Each scene shows the same named points in several views. A view is turned or mirrored, and shifted as a whole, has a little noise and may leave points out.
In the rows, zero is written as 128.

Scene 1
View 1
Q_135: [ 71 140 143 148 149 106 150 133 125 148 140 108 127 124  96  90 142]
Q_811: [110 130 119 113 185 103 177 112 135 108 164 124 156 196 100 145 142]
Q_847: [111 130 155  95 163 131 151 103 149 115 173 142 146 140 127  35 168]
Q_530: [134 117 134 164 129 113 126 166  97 132 158 101 195 114  60 185 105]
Q_909: [138 125 149  87 160 143 138 105 132 106 177 142 164 130 121  57 162]
Q_796: [ 86 139 155  88 155 137 151 110 158 110 154 148 123 128 134 204 120]
Q_674: [ 99 140 154 108 151 135 148 116 145 119 157 138 132 113 124 142 129]
Q_323: [107 129 146 176 126 108 121 171  99 152 142  96 164  87  74 168 102]
Q_185: [136 121 102 156 170  94 153 163 102 119 159  99 201 180  55 175 113]
Q_268: [107 130 141 168 131 108 129 165 112 143 140 100 171 109  73 187  95]
Q_978: [ 65 143 151 150 133 115 150 142 135 168 136 108 111 101  99  93 139]
Q_302: [125 128 149  75 165 154 149 106 140  84 178 156 158 144 133 177 136]
View 2
Q_135: [110 130  89  86 134 145 176 128 137 119 123 107 110 131  70 126 137]
Q_268: [117 106 152  84 101 132  80 145 125 123 108 105 136 143  33 155 119]
Q_530: [103 110 174  85  99 123  83 123 135 124  97 129 149 159  35 167 116]
Q_796: [109 111  87  98 104 113  80 181  74 122 117 110 114 113 139 153  90]
Q_674: [105 131  89 100 119 125 126 167 110 131 123 128 109 124 127 146 111]
Q_847: [ 87 170  75 110 147 110 210 124 139 137 123 157 115 131 158 138 131]
Q_978: [114 134  80  94 137 138 167 139 141 120 130  98 105 124  62 123 139]
Q_302: [ 91 134 107 105 102 100  97 169  88 129 103 151 123 133 174 154  87]
Q_185: [ 97 113 179  51  99 124 116 123  91  91  79 164 156 185  53 153 117]
Q_811: [ 90 124 133  81 102 110 114 146  83 111  87 160 133 156 126 159 104]
View 3
Q_302: [140 161 134 197 158 128 166 135 131 155 119  94 140 126  97 135  84]
Q_530: [144 152 138  66 136 189 172 130  97 131  70  89 104 138 154 138 123]
Q_185: [152 155 176  94 120 154 193 124 121 129  53  85  61 126 168 132 105]
Q_847: [120 155 187 153 115 103 128 159 180 117 147 153 186 138 104  66  92]
Q_135: [117 108 131  56 105 182 137 143 156 147 121 175 175 118 158 105 135]
Q_323: [130 131 114  46 123 198 164 131 104 145  92 117 134 129 160 132 125]
Q_909: [122 162 188 155 129 107 133 165 154 116 127 129 175 140  97  83  83]
Q_796: [144 134  91 185 149 145 173 118 139 192 129 114 146 113 112 151 102]
Q_978: [124 115 128  97 103 157 136 141 171 164 127 168 168 122 149 110 128]
Q_268: [133 132 113  67 133 195 168 119 115 159  92 109 116 128 161 145 127]
View 4
Q_674: [125 106 144 126 142 136 158 114 111 132 113 107 118 169 115 145 132]
Q_811: [135 122 147 156 126 174 118 147  94 143 120 128  96 187 115 133 127]
Q_909: [130 118 158 138 173 164 138 133 129  95 108  61  63 155  78 119 131]
Q_268: [163 129 177 131 100 124 105  99  77 153  98 145 155 132 157 161 140]
Q_302: [102 115 153 147 142 165 165 137 129 146 127 129 103 198 107 123 110]
Q_135: [172 100 119 123 157 127 120 103  91 108  85  65 127 132 124 160 149]
Q_530: [170 148 201 150 107 143  80 105  71 139  98 160 130 121 155 143 135]
Q_323: [173 124 182 126 112 113  94  82  79 130  93 134 154 107 159 161 151]
Q_185: [190 139 161 172  79 186  42 146  26 173 110 170 127 170 168 149 139]
Q_978: [170 100 118 112 159 109 140  84 100 109  83  61 141 132 136 160 143]
Q_847: [135 107 130 132 189 158 144 126 132  77  99  37  68 153  70 122 136]
Q_796: [106  98 137 137 124 140 186 121 118 163 118 137 143 206 126 149 122]

Which points are out of place in each view (at most two, in the order of its rows)? Write - if all are in place.
view 1: Q_811
view 2: -
view 3: Q_135
view 4: Q_185
